Points on a hilly landscape, in no order, each with its height.
A ball rolls from a point to whichever of its 2 nearest points has the largest drop for the distance, and stops where none of them is lower. Distance is the straight distance between rows; heights are no part of it.
rit h=240: [  0 -17  16 -13 -19  -2 -15  15  15 -13   9  11 -21  -9   4 -23  12   3
  15   9 -13  11   3  -6 -12  12  -2   0 -10   5  -6   5  16   0]
fabe h=129: [  0   2  -9   8   7  -5  -8   5  30  11  -7   5 -14   4 -19   5  -6  -9
 -34  10   6  -8  -7  -4 -12   0  -5  12  -2  13   3 -27  -7   3]
vol h=461: [-10  25 -18  15  14   7   9  -4  -2 -11  -1  -3 -15  25   6  -3  -1  -4
  -4  23 -15  13  13  28   0  -5   8  -6   5   2  -4   6 -28  -9]
sobof h=371: [ -2  -4  -1 -15   6  -8  -1 -12 -20   8  -8  11  13  -4  -4  -7 -35  -2
   7  -7  19   2  -6  10   1  22   7  -8   3  -3 -21   1 -14 -16]
Pobe h=309: [ -3  24 -17  18  29  13   6  -6  -5  -4   4   1   6  -1 -27  21   2  -4
  -9  17   1   3  27  -1   9 -14   8   6  -4 -19 -23   4 -13   6]
ruf h=400: [-10  -3  11 -14  -3  -5  -3 -15 -10   0   5 -15   6 -15   3   6 -10  -3
  38   1 -12   3 -22  14   0  -1   6 -12  15  -2 -25   8  19 -26]
ruten h=396: [  5   4 -13  12  26  32  12  -7 -16  -4  -7 -23  12  15   4  -7  38  -8
  -1 -11   3  21  35  -3  11 -13 -16   4 -13 -12  -1   7 -23  20]
Bav h=339: [-15   8  15  12 -31 -15  14  19  39  -9  10   9 -16  12  11 -24   9   2
  -8  -4  -7   2 -11   3  -4  19  12 -10   7   0  34   1  11  -3]
dipa h=159: [  4  -5 -16   1  23  17  -9 -11  -9   5  -6 -32  21  15  19  20  14  -3
   7 -15  -2  -8   5   5   3 -24 -30  10   2  -2  -1   1  -3   4]
Somiv h=372: [  3   0  13  20  -1  -4   5   7  -1   0 -12 -14 -13 -27  18   0  14  -3
 -29   1  -5  -7 -36  -3  -4  11  -6  -3  11  27  21  -5  -9  15]
dafut h=160: [ -4  30  -1  24  20 -10  13   5  22   6  -1 -20  10   5 -16  11   6   8
   2  -2  -9  -6 -15  14  -7 -10   6   1  12  -8  -3   9   8 -15]
Pife h=395: [ -5 -13   5 -17   6   3  -5 -16   3  15   2 -15  22  14  11   7 -10   4
  32 -20   2   3   6  12  -3  -4 -13   0  -1 -15 -29  -6  11 -26]
vema h=557: [-12  -7  -7   2  11  23  -8 -18  -6   2   2   8 -15  -2   8  20  -3 -24
 -12   9   0   1  20   0   3   4   0   9  -1  -3 -19 -21 -14   7]
vipep h=357: [-19   9  17  -5  -6 -18   6  -9   6   2  -5  22   3 -12  -2  14 -15   2
 -14  -1  17  13 -18  -7   9  23  27 -16   9 -13  10 -10  14  -9]
mukam h=510: [ 21  -1 -14  -1  -1 -16  -2  21   3  -6  -9  19  -5  10 -13 -11   2  12
 -31   2  12  -3   5  -3  -3 -12  -3   3  -8   8  37   2 -10  24]
fom h=585: [ 18 -27  -6 -17   8  19 -18  -3 -18   5   0  -3  19  -3  14  -2  10  -3
  13 -21   9  -9  27  -4  -5  -6 -25  15 -19   0  -7   6  -3  14]
nukiz h=334: [  8  27 -21  18  19   6  14  -7 -11  -9   0 -22  11   8 -19  21   3   5
   4  13  -5  -5  12   8  13 -34   2   0   5  -6  -9   9  -6   2]
fir h=390: [-10  10  14 -14 -11  -7   9 -15 -24 -10   9   8   1 -13   8  10  -8   8
  31  -3  -4  10  -4  14  10   5  21 -16   8 -15  -9  16   9 -16]
nari h=467: [-27  29   7  14   4   3  20  -4   0  -9   7  -2  -7  16  17  -7  -2   1
   3   7 -15  14   2  29   1  19  18 -12  13 -12   0  14 -23 -16]
tobit h=177: [  6  -4  14 -13 -21 -21  -8  25   9  -7  11  13   4  -9 -18 -30   0  20
  14  -7   0   4  -4  -9 -11   5   1  -5  -1  -2  16  20  21  -4]
sive h=448: [ 14 -11 -25  -7   2  15   3  -7 -32 -16 -11   4  -7   9   8 -10   1  -9
 -11   8  12  12  29  10  15 -17  -6   4 -10  13  18  -3 -36  29]
bok h=121: [  2  25   2  28   0  -5  13   4  32   3  -4 -13 -11  -3 -19   3  18   4
  -7   4 -16  -9 -17   0  -6  -6   2   4   2  -4  -9  -6  15  -3]
ruga h=383: [ -7 -15  -2 -20   5  -7  -7 -10  16  21  -6  -1  21  14  -2 -10 -28   0
  25 -12  16   5  -4  10  -2   6  -3  -6   1  -4 -25 -16  12 -29]
zat h=471: [ 18 -13  -9  -8  -8   7   1   3 -31  -2  -4  18  -5 -11   5 -20  -4   5
  -6  -6   8   1  18   5   2   5  -5   5  -8  13   5   3 -29  22]
tezim h=345: [-11  -6   6  -5 -11  25   1  -2  10  -7  16  -2 -22  19  27  -6  24 -14
  26   1 -31   7  25   7  -5   2 -11   4 -18 -14 -21  -5  -2  -9]
Ritub h=212: [  1  15   2  -4  -9 -19   5  -4   0  -8   2  19  -3  -4 -15  34  -3   6
  -8  13   6  -2  -8  -6  11 -17  25  -7  -1 -12  15 -10  19  -2]
Dis h=478: [ 13   4  -5 -17   0  -6  -8  -7 -21   0   2   4   5 -16 -33  21 -30  -7
   0  21   1 -16 -18 -11   9 -18   6   1   3   8 -21  -4  -3  -7]
litom h=229: [ 11 -22  -8 -14 -21   3 -16   1  11  13  -2   2 -17  -2 -11   2 -18 -14
  -9  15  -3 -12  -8 -15  -5 -11 -10  13  -3  33 -12 -35   6   6]
dus h=413: [ 13  -7   0 -22  -7 -18   0  -6 -14   6   2 -13  11  -8 -12  -1 -23   7
  27   1  -6 -10 -26  12  -2 -20   1  -5  11  13 -13   7  12 -19]
von h=489: [ 12  -3 -11  11  13  16  -4   4 -31 -25  11 -21   8 -19   3   3  22  -2
  15   9 -15  -3  14  -9   7 -19 -17   7  -6   3  -3  34  -3  20]
Vap h=342: [ -3  -1   8   0 -14  -2   3 -10  -2   5  -4  10 -29 -18   2   3 -11 -13
 -23  15  -7  -3 -20   0  -3  11  12  -4   8  24   0 -27  -9   1]
Tufes h=458: [-14  18   0   7   0  -7  19   3   9   1   3  15   0  25   7 -12  -7   4
 -12   0   4  14  16  21   1  16  13  -5   1 -16  11  -1 -23  -8]
Navot h=310: [ -3 -22   0 -12 -14  16 -16  -2  -9 -21  11 -12 -15   2  33   8  16 -13
  20   5 -22  -9   8  -1  -2 -11 -19   7  -8  12  -4   7   9   1]
Kon h=538: [  5  -5   2   4 -24   5   4 -13  14  11   0  -7 -14  -7  -5  25   6  -6
   7   5  -5 -12 -17 -21   7 -14   2   5   2  11 -14 -41  31  -1]
kege h=591: [ 19  -6  13   7  -6 -11   7  23 -19  -8  -1  10  16 -19   2 -33   5  16
 -10 -21  15  -4  -6 -14   1  28  -3  -1  -1   5  27  25 -17  18]
galeb h=490: [ 23 -16  -4 -11 -10 -11  -1   4 -16   4 -12  20   5  -3  -3 -12  -8  10
 -19 -13  18  -7   2  -3   3  -3  -8   8  -9   8  13  -3 -11  17]
Guv h=542: [  8  -3  12  -5 -24  -8  10 -13   2   6  -4  -5  -3 -11   4  29  -2   5
   3  -5   4 -11 -24  -6   9 -20  11  -4   7  12   9 -29  30  -2]
Lan h=279: [-12   1   3  -4   1   0   7  12  23   9  10 -17  13  30  18 -26  -6   8
  20 -13 -10   5   5  24 -10  14 -10   0   5   0  -2  13  -3 -22]
Fet h=215: [-13 -17  -3 -12  -8  -3 -20  -6  24   7  -4  -1 -20  12  23   6 -14 -15
  -5   7  -4   2 -13   4 -15   1   1   0   5  23   6 -32   9  -9]
rupam h=90: [  3  -3   1 -10 -20 -20 -17  18  28  -7   1  24 -20   5 -28  -8  -6   3
 -10  17  -5   2  -1 -14 -15  -6  12   1  -9  -1  10 -12  18   2]
Maf h=578: [ 12  -5   1  12   8   0   7  15 -23 -14 -14 -10   7 -11  19 -32  10   6
 -10 -14   6   5  -9   6   0  15 -11  -4   5  17  35  26 -29  18]
Fep h=83: [ -8 -16  16 -20  -6 -18 -27   9   4 -10  -3  24  -2 -26  -8 -10  -6   0
   6  11   8  15 -18 -22  -7  16  15 -11   3  -5  -3   8  26   0]
Nuvon h=130: [  0  -8  10 -27 -15 -30 -15  16   9  -4   0  15  11 -10 -22 -32 -19   1
   9   4  10   5 -33  -8  -9  13  12 -17   7   1   9  17  24 -10]
nor h=367: [-22  13  18 -10 -11 -17  20  -3  14   9  -1  13  24  11  -2   6 -21   6
  -1 -22  25   2  -7   6  16  26  25 -15  12 -23  20  -3  14 -17]
felap h=350: [-26  -2   9  -5   9 -10  -3  31  31   7  13  -7  19  27   7 -38 -21  -2
  10  -5   2   2  -3  11  -7  38  -5  -5   9   3   6  18   8 -25]
kiz h=477: [ 13  -2 -14   2  11  -1 -10  13 -30 -28  10  -7  -3 -11   5 -11   7   3
  10  19 -20  -1   9   6  -4 -19  -9   1  -2  22  10  41 -18  13]
faza h=533: [ -3   8  -9  20 -17  18  11 -19  13   3   3  -9 -22   6   2  32  11 -20
  -3  11  -8 -17   1 -15  15 -16   4   5  -8  10 -12 -38  11   5]
rabo h=282: [ -4   3  32  14  -9   0  10  11  10   2  -2 -16   6 -28  -7 -23  12   8
   7 -11  -1   0 -31 -16   1  34  -1  -5  17  -4  -8  17  13  -7]
fezi h=399: [ 20  -3   4 -11  -4 -16   3  -3 -32  10  -3 -14   1 -19  -6   3 -23   0
   6   5 -10 -22 -39   7   1 -14  -6  -7  13  32 -11  -2 -10  -9]
Satev h=234: [ -2   7   0 -12 -10 -16  -7  -5  16  -1   8  15   7   1 -25  27 -12   5
  12   7   5   3   3 -11   5 -24  21  -5  -5 -22 -10 -13  39  -8]
fesok h=403: [ 21   9   1   5   4 -13   7  13 -28 -13  -3   6   4 -21 -16 -12  12  17
  -4   0  -1   3  -1  -8   2  -8   5  -1  -2   1  14  27 -14  19]
Deta h=469: [ 14 -12  -6   7   1  19 -12   4 -33 -17  13  -4  -1 -31  -6   8  10 -11
  -5  14  -6 -10  18 -14  11 -14  -8  10  -7   5 -10  20  -3  30]
Gidem h=340: [-20  13  26   5  -4  -3  15 -12  15   7   1  -8   8 -13  -1   8   0   7
  14  -9   7   8 -22  -3   8  21  16 -13  19 -16 -14  -3  22 -20]
Dod h=226: [-16 -14 -11   0  13   3 -22  -2  17   2  -6  -9  -3  22  34  21   4  -5
 -11 -10  -3  -5  -7   4 -13  -8 -13   4  -1   3  25  -7  10   0]
Livo h=506: [ -2  -2 -21  -3  14  -3 -22  -8   5  -8   3  -7  11  14   1  48 -21  -6
  -3  13   4 -11  -2  -1   4 -32   3   4   0   1   4  -8  21  -5]
Nide h=356: [  0   5  14  17 -12  15  16  -8   1  11  -8 -11 -22 -17  14   3  15  -9
 -14  -3  -7  -3 -23  -3   5  15   1  -2   9  18   1 -25 -11   5]
musot h=370: [-20 -10   2 -12  -2 -10  -6   7  33  12  -1  -1  10  17   6 -22 -24  -6
  13  -5  11   6 -15   8  -6  29   0  -9  11   4  -7  -8  13 -29]
Tup h=430: [ -1  10  -1  13  17  11  17   7  -2  16   5  10  21   9  -8 -17  10  13
  -7 -12  16  21  41   0   1  20   0   2 -13 -25   2   9 -19   9]
neso h=203: [ -3 -10 -12  -7  28  22  -3 -14 -14  14 -12 -25  30  18  24  -2  13  -3
  13 -30   7   2  10  11  -5   4 -31   7  -8 -13  -8   6 -21  -5]
kiv h=359: [-11  -3  13  -4  -9  19  11 -12  -9  -1  10   5  -2   9  25   3  27   3
  25 -12 -11  10  30  -1   6   5  -2  -1 -19 -28 -13   2  -3  -5]
legub h=527: [ 12  12 -12  10   3 -21   2  19  23  -5  -3   3  -6  15 -19   1   4  16
 -28   4   7  -5  -5  -3  -5 -25   1   1  -3   2  35   2   6   4]
somel h=238: [-13 -25   4 -13   3  -5 -30  -1  13   2 -10  -3   1   6  34   2  -5 -10
   1  -9   5   2 -22  -1 -15  14  -7  -2   1  13  10  -8  14  -9]
Kevif h=261: [-10   8  -3   9  24  16  10  -9   3  20  -7  -5  14   7  -4  -9 -12  -6
 -16 -15  19   4  13   9   4  34  -3   6   5 -13 -21  -7 -35  -3]
kili h=382: [  5  13  -4  22  13  25  14 -14 -14  -3  -9 -17   6  -2   0  13  31   2
   3 -10   0   8  21  -4  13 -15  -6   5  -2 -20  -7  -1  -9  19]
Tedav h=404: [ 12   2   0   4 -15 -15  -2  12  -9 -16  -1  12 -18 -18 -14  11  -3  -1
 -28  23  -8 -12 -21 -13   3 -19   8   0   0  17  25  -2  -1  20]
toli h=360: [  2  -4   4 -13  -4  -5  -6  -5 -18   9  -6  10 -20 -16 -10 -16 -28 -15
 -13  18  -7  -7 -24   2  -8  14   5  -5  10  27 -17  -3 -25  -5]
Zupiz h=186: [  1  17   4  12  10 -15   2  -2 -16 -15  -9  10   2 -23 -11  31   8   3
 -27   9   9   0 -11 -12  10 -11  19  -3   0 -12  19   3   6  17]
sorun h=296: [  6 -17   2  -7   6   3 -13  -4  17  26 -11  -8   7 -16 -28  -5 -12  -5
   4  -4   9  -2 -12 -16  -4   2 -10   8   0   0 -36 -21  15 -10]
dovez h=347: [-24   4  28   6   3   4   0 -12  10   4  -5   2   6 -13  16  12   7  -5
  -4  -9   8  12 -12  -9   4  33  15  -6   9 -18  -1  -6   8  -5]
Sotat h=220: [  9  13   9  17  19  -4  11   3 -15   3 -13  -2   9 -35 -21   8   7   8
 -33  -3  17   0 -19  -9   8   4   6  -1   5  -6  10  12  -9  17]
nipa h=209: [ -9  35  -5  17  13 -16  13  18  28   2  14  -3   1  24 -20 -14  -7   9
  -4   2  -9   3  -4  22 -10  -8  13  -3   2 -13  11  19   2 -15]
Pir h=189: [-10  -4  -1  -6   0 -14 -19   3  32  -1   0   0 -13  13   3  -3 -12  -4
   3  13 -10  -1  -7   8 -20  -5   1  -1   4   7   2  -7  19 -15]
Zigi h=288: [  6 -36   6 -19 -15  20 -13  -9  -6   1   0 -10 -10 -12  33   3  12 -14
  11 -11 -11 -13  -3 -10  -3   0 -22   8  -5  16 -13 -14   9  10]
nogo h=233: [ -9  11  -7   9  29  18  17 -15  -7  13 -14 -23  30  14  10   3   5   1
   3 -20  12   6   8  14   5  14 -16   3   6 -16 -13   3 -25  -7]
balid h=145: [-10   3  -5  -7 -10 -21 -16  20  37  -9  13  21 -23  26  -9 -12 -11   4
   0  19 -19   5   4   9 -16 -14  17  -3 -12   0  15   0  16  -4]
ror h=613: [ -7  -2  12  -3  14  -5   6  26 -16   4  14   9  32   1  -5 -34   1  12
  17 -16  15   9  23  -5  -4  44  -3  -1 -11  -6   3  33   1 -11]
naze h=392: [  3   2  -7  -5   5 -17   3   1  -2   2  -7   8  10  16  11  15  -8  12
 -13 -14  19   1  -5   7   0 -11   6  -7   2  -5  35   1   3  -1]
Lada h=251: [ -8  12   0   8  19  -9  -7  -1   0 -13   7   7  16   2  10  27  19  10
   7   2   3  12  18   0  -1 -15   8  -1 -10 -30  24  19  23   9]
semat h=567: [  6  -5   0  12  15  12   6   3 -14  -7 -16 -22  16  -6  25  -6  25   4
  -8 -18   0   4 -10   1   0   2 -19   1   3   6  19  16 -13  18]
nubi h=517: [  2  -5 -25  -1  -7   6  -8 -13   9   0  10  -7 -10  27   1  38 -23  -9
   2  16  -2 -20   3  -1   8 -32  -5   4   1  16   0 -24  11  -8]
fule h=573: [  1 -22  -9  -8  15  30 -13 -18 -31   0  -9  -9  13 -10  25  12  17 -21
  -5 -18  12  -6  17  -8   6  -4 -18   9 -13  -4  -8   0 -10  24]
dovu h=385: [  4   5   4  14 -18 -14   4   7  -2 -13  -2  -4 -22 -16  18  11  11   0
 -19  10 -14  -6 -37   0  -1 -13  10  -9   9  29  34  -7   4  13]
Pez h=301: [-18  23   8   7  20 -20  -6  10   5  -8   8   6  19  -7 -10   1  -3  12
   1   8  -1  13   1   7  -8  16  18 -11   5 -20   6  30   5 -12]
Met h=314: [  0  -8   8  -3  -1  -9  -2  -2  35  22 -11  -6  12   2 -19   5  -8   7
   5 -13  11   4  -9 -11  -3  -2  -4   5   3 -10 -16 -24  28 -16]
Tov h=285: [ -8  20  -6  11  21  -3  -5   0  15   4   7   1   5   4 -28  13  -4   2
   1  15 -10   1  15   0  -4  -9   8   4  -4 -22 -28   3   4 -10]
Kuv h=184: [-16  -2   3   2  10   9 -20   5  14  -4   8   7 -18  -8  -6  -6   2 -10
   6  25 -17  10  11  -4 -11  12   3   3  -4  -4 -34   0   2  -2]
vun h=381: [  0  -2  13  -3  -6   7  16 -24 -27  -1  -1   1  -6 -15  13  15   0  -1
  17  -6  -5   0   0   7  12   0  14  -3   8 -10 -21  -4  -7  -5]
zaler h=548: [  7  -4   1  -9 -16 -12   4  -6  -1  -7   3  -3   2   4  16  28   5  12
  14 -13   1  -8  -9  -2  10 -30   5  -6   0  -3  17  -4  31   1]
til h=602: [  1  -4  15  -2   0  -8   7  22 -14  -7   3  14  30  -7   4 -32  -1  13
   6 -28  30  -4   2 -13   5  42  -4  -4  -5  -5  17  28   7   5]
napo h=328: [ -4   2  14  10   1  -3   8  -3  25  19 -10 -19  18  -8  -5   2   4   6
   6 -23  12  -1 -21  -6  -1  17  -4   1  13  -7  -5  -7  22 -15]
besuf h=429: [ 11  -4 -23  -1   2  24   7 -15 -16  -2 -10  -9 -10  26  17  -7   3  -8
  -4  -1   0   4  21  16   8 -15 -15   6  -3  11   5 -11 -33  10]
fulez h=539: [-11   4  -6  19 -10  25   6 -19  20   6  -9 -17 -26  16  27  21  31 -24
  -6  -3 -17 -12 -10 -10   2  -6  -9   5  -6   9  -1 -36   3  10]
nesa h=33: [ -6 -16   4 -15  -5 -15 -26  10  20  -6   0  22  -3 -10 -12   1  -5  -2
  -2  14   5  10   9 -22  -8   0   9   3  -8 -12  -1  -3  25   5]
tel h=266: [ 13 -28  11 -18 -32   1  -5   3   1  -2  -1   4 -17  -8  17 -17   8   4
  16  -6  -9  -4  -6  -4  -5   1 -16   5  -1  17   0  -9  10   2]
zelas h=329: [ -4  -3   6   0 -11   9   4 -10  15  11  -1   2  -8  10   8  -5   0  -1
   4  -5  -3   2   8  10  -4  11  -3   2   1  -3 -13 -16  -4 -11]
taveb h=453: [  6   3  -7  -5  14   1  -8  14 -21 -14   9   6  -6  -8  -4 -24   2   3
   1  18 -15   4  17  10 -13   4  -5   4  -4  11  -4  31 -27   4]
Gimem h=412: [  5   0 -20  -5   4   8   9  -5  -4   8  -6   4   8  34   8 -10  -8   8
  -1  -5  10   4  30  25   1 -10 -10   4 -10  -3   2 -10 -27  -1]
vomi h=355: [-10   5   4  12 -12  -9   2  18  31  -1   3  14 -12  27  20 -11  12   7
 -10  -3  -2   8  10   5  -5   6   4  -1  -8  -7  31  -1   9   0]
ginu h=292: [ 24  -5 -16  -4 -15   4  12 -11  -8  20  -4  -7  -4  12 -12  13 -14   6
  -3  -2   7 -21  -1   3   8 -25 -11   7   3  19  -5 -30  -3   0]
Moda h=378: [ -9  14   5  -2  -4 -23  12   1   8   1   3   3  13  12   2   7 -16  15
 -12 -18  20  -1 -20  16   9   1  20 -19  15 -11  41   7  14 -14]
kos h=213: [ -9 -16  10 -15 -14   4 -18   5  13  -1   4  20 -23  -6 -10 -27  -8  -6
  12  18  -7  20   2  -7  -8  22   3  -6  -2  -1 -28  -3   3 -11]
bepu h=326: [-23   8  10  -4  12 -16  -8  29  14  -5   7   7  17   2   0 -24 -10   3
   4   0   3   5  -2   1 -10  35  10  -6   6  -5  16  33   7 -14]
kepo h=540: [  0  11  -3   0   7 -27  -8  15  38   9  -7   3   2   9 -20  11  -7  10
 -28  -1  13  -5 -26  -3  -9  -5   4  -2   3   3  28  -3  17  -9]
gugal h=621: [ -3 -12  13 -10  17  -1 -10  14 -10  11  15   7  22  -8 -10 -23   3  12
  31 -13   5  17  21 -10 -14  27  -5  -1 -16 -15 -20  28  13 -17]
tepa h=225: [-12 -10  -6  -9  20   3 -23 -11  -5 -14   5  -6  16   8  29  32  11  -3
  10  -5  -4   4  13  -1  -3 -15  -5   3  -8 -17  14  11  20   2]
Vinog h=249: [ -2  -9  11   2  -5  -6   1  16  21   4   5 -12   5   2   8 -28   9   8
  12 -13  -4   0  -8   1 -17  18 -14   2   6   6   5  15  11 -11]
fogu h=544: [ -3   2  -6  16 -15  28   8 -14  -7  -9  -7 -13 -29   7  26   8  23 -24
  -8  10 -18 -10  -1  -2  10 -12 -10   1   0  16   6 -16 -15  16]
tipoz h=391: [ 10   0 -13  -7   8  -1   6  -6 -16   8  -5   0  14   8  -4 -12 -13  10
   7 -11   9  -3  10  13   0   4  -6   2  -2  -2 -12   7 -21  -4]
Noneg h=354: [-17  -9   6 -17  -3  -2   7 -23 -14   9  -6   7  11  13  30   0 -28  -9
  11 -16  18   0 -11  16   6  32   9 -13   9   2  -6 -10 -10 -25]
Tipa h=322: [-10  16  12  25 -15 -10   9  10  30  -8  -3  -1 -31   4   8 -14  15  -1
 -12  10 -19  -3 -27   6 -11  13   7  -6   9  15  20  -1  -2  -2]
Mari h=276: [ -6   9  -3  -2  14 -17  -9   6   4  -4   4   7  14   3  -9   9  -1  15
  10   1   1   8  15   4  -6 -12  11   2  -8 -21   1  15  11  -6]
zel h=74: [ 11  15  -7  23  -1   2  12   6  25   8  -7  -9 -20  -7 -23  12  11  -6
 -27  11  -6 -11 -17 -10  -3 -14  -3  10   1  19  -2 -23   3   6]
Veder h=255: [  5   2   0  -8  -9  -6   4  -6  14  10   3   8   2   1 -40  11  -8   3
  15   6   0  -4  11 -11   7 -19   7   7  -4 -15 -31 -21  19 -12]
gad h=427: [  6  15   6  15  11   0   6  17 -21 -13  12   8  -4 -22 -20 -19  17  11
  -1   9 -13  10  11 -10  -7  12   7  -2  -3  -5   0  41 -17   9]
bezon h=550: [ -8  -4  -8   8   4  30   2 -20 -12  -2  -9  -7 -11  -3  25  23  18 -25
 -22   2   0   0   8  -1  10  -8  -8   6  -1   2   7 -23 -13  27]
nuzo h=556: [ 11  -3  -2   7  -7   2   5  -2  -4  -9  -1  -8   2  -2  17   9  21   8
   5 -11  -4  -4   1  -3   3 -15  -9   2  -2  -4  14   9   7  14]
kefud h=380: [ 10  22  -5  18   8  -4  13   4 -24 -25   0  -8   8 -11  -3   6  21  11
   9   8  -5   8   3   1  13 -26   9 -10   3 -10  20  26  -4  16]
feruz h=286: [ -2  -9   4   1  -1  20  10 -14  -3  20  -7  13  -9  -1   1 -18  -9 -10
 -19 -12  23   4  12   6   3  35   2   2   2  -2 -17 -17 -36   6]
basu h=197: [ -6 -13 -20  -6  14  11 -20  -8   6  -1  -5 -13  12  21  23  31  11  -6
  -2  -5   2  -6  12  -6  -3 -24 -20  10 -12  -8   7 -11  10   8]
sep h=303: [  0  12  20  16 -15 -12   6  17  20  -2   2  -7 -16 -18 -12 -26   9   3
  -9   3 -14  -6 -35 -10 -10  21   1  -1  17  14   1   9   2  -4]
bafod h=185: [ 11 -14  -7  -3   0  -3 -18  10  14   4  -6  -2  -9   1  -9   0  -6  -7
 -15   6  -1 -15   1  -9 -10 -10 -15  16  -6  17   2 -12   7   8]
Zol h=612: [ 15 -14  -2 -13   6  -7  -7  14 -11   8   8   3  25  -1  -4 -23   4  18
  25 -17   9   5  22  -4 -13   5 -18   6 -20  -6  -2  23   6  -2]
dap h=297: [ 12  24  -7  -3 -14 -17  14   7 -13 -11  17  13   2  13 -23   0  -3  19
  16   7 -11  -6   8  14   4 -40  19  -9   0  -9  11  22   5  -1]
fizi h=414: [  6   7 -15  10  32  13   7  -1  -8   5 -12  -9  23  16   0  -7  17   1
 -15 -11  21  23  33   7   6   0  -9   5 -10 -16  15   6 -26  13]
Fur h=258: [  7  26 -16  13   2 -17  10  18  11  -7  16   4  -8  28 -17  -8   1  15
   1  12 -13  -1   4  17  -4 -34  10  -9  -2  -3  22  24   1   0]
fadum h=216: [  4   0   8   1  -8 -16   8  23  14  -1   8   0  16   8  -1 -25  10  24
  11 -20   6   1   2  -1  -7   8  -5   0  -1  -7  26  23  16  -3]
Leru h=305: [ -2  -9  19   2  -6  28   3  -5 -10   9   3  17 -25 -13  -1 -22   5  -6
 -10  -4   6   8  16  -3   3  34  12   2  -1 -11 -29  -7 -26  10]
Nopev h=565: [-15 -22  -2 -12  24  27 -22 -23 -17   4  -2   3   5 -11  20  16  -1 -26
  -4  -9   6   1  18  -3  -1  11  -5  10  -9  -7 -25  -8 -13  11]
bina h=262: [ 26 -18  -5  -9 -15   0   1  -3 -12  17  -5  -5  -5 -18 -15  10 -16  -6
  -6   3   2 -21 -14  -9   3 -17 -10  11   0  28 -16 -27   6   8]
Gisi h=315: [  6   0  -4  -2 -17   7  11 -20   8  18  -7  -4  -6  18   9  11   0  -3
   6 -12  -4  -4  -2   6   2 -11  -5   3   6   7   0 -37   2  -9]
sezol h=257: [  4  10  20   8   6  -9  11   6  -6   9  -4  -7  13 -31 -15  -8  -4   2
 -14 -14  10  -7 -36 -12   4  24   2  -7  13   3  -1  16  -1  -2]
rut h=449: [  1 -12 -10  -3   3  14 -15  -2 -36 -24   5   8 -13 -24  10   7  -3 -17
 -14  21  -2   0  13  -3  10  -5   2   3  -3  15   3  12 -20  30]
Tena h=274: [ 10  -6   9 -10 -12   8  -1  -6  12  17  -3  12 -11 -15 -43  -1 -10  -3
   1  10   3   2  -2 -20   8  -2   6   5   2  -9 -39 -29   9  -5]
putub h=426: [ 16  -3  -9  -7 -10  -7  -4   6 -35 -26   2  18 -13 -15 -12   6 -13  -8
 -23  26  -6  -6  -3  -5  13 -16   6   2  -1  15  19   7 -18  28]
Kirig h=463: [  4   8  -6 -10  -7  -1   1  -9  -9  -5   4  20 -13  -3 -28  13 -17  -8
 -10  22  -6  -8  10  -7   6 -12  15   4   1  -2 -17 -10 -10  -2]
domar h=450: [  4  12 -20   7   1   7   7  -8  -9  -7  -1   6 -15  18  -8  10  -8  -5
  -4  24  -7   1  22  12  10 -18  11   1   1   3  -6  -8 -24   4]
Zir h=445: [ -8  21   4   6   3  -5  21  13  -3  11  13  16  15  17 -13 -28  -6  15
  -2   2   6  15  30   8   0  28   7  -3  -4 -17   1  18 -24  -8]
ruko h=343: [-12  -8   3  -9  -6   5   7 -18   2  10  -1  -6  -3  12  24 -11 -15  -5
  17  -9  -3   3  -5  22  -6  21  -6  -3  11  10 -16 -11 -16 -25]
Dop h=369: [ -6  -3   7   2   0  25   7 -26 -14   4  -3  -8   2  -7  14  18  22  -5
  12 -13  -2   3  16  -7  10   3  -6   1  -4 -21 -21 -10  -3   5]
Laro h=358: [ 10  17 -15  28   2   7  12  -4 -17 -23   2 -29   7  -5 -10  27  18   2
  11  15 -12 -10   0  -6  24 -36  -2  -1   1   0   2  18  10  17]
tofep h=526: [  4   8 -23  18 -12  14   6 -16   3 -10   6 -12 -12  23   9  34   3 -10
   0  17  -6 -14   6  -4  18 -32   2   1 -10   6   8 -17   9   4]
Nuka h=325: [  4 -10  15  -7 -24   7   2  -4  -7   0  -2  26 -34 -19 -12 -15  -4  -3
 -14   8   0   2  -1  -8   3  17  13  -3   0   4 -14 -14 -14  11]
vaso h=492: [  2  -3 -14 -14  12 -15 -20   0  -1  -2   4   1   5   0 -19  20 -30  -4
  -1  17  -5 -12 -10  -2  -1 -24   1   5   7   8  -8   0  11  -8]
dosaz h=330: [-10 -21  -4 -12   1  23 -19  -2   4 -12  12  -5 -14   1  17   1   6 -15
  23  13 -21   1  19  -2  -8   3 -14  10  -8  -2 -30  -4   6  -5]
kete h=599: [ 18 -17  -9 -11   8  10 -10  13 -17  -2   8   9  14   0  -1 -18  18  10
   9  -8   6   7  44  -7 -16  -3 -21  16 -26  -1   2  18  -3  18]
ber h=379: [ 12   3  11  -2  -9  -6  13  -5 -18  19  -6  -9  -4 -20 -12 -22 -25  -5
  -2   3  -4 -11 -37   4  -2  13  -3  -8  16  29 -16  -5 -20 -16]

For each start below, name the point where the ball stops.
nor: Zupiz
sive: zel
vema: domar
ruf: Kuv
nari: Kuv
kege: domar
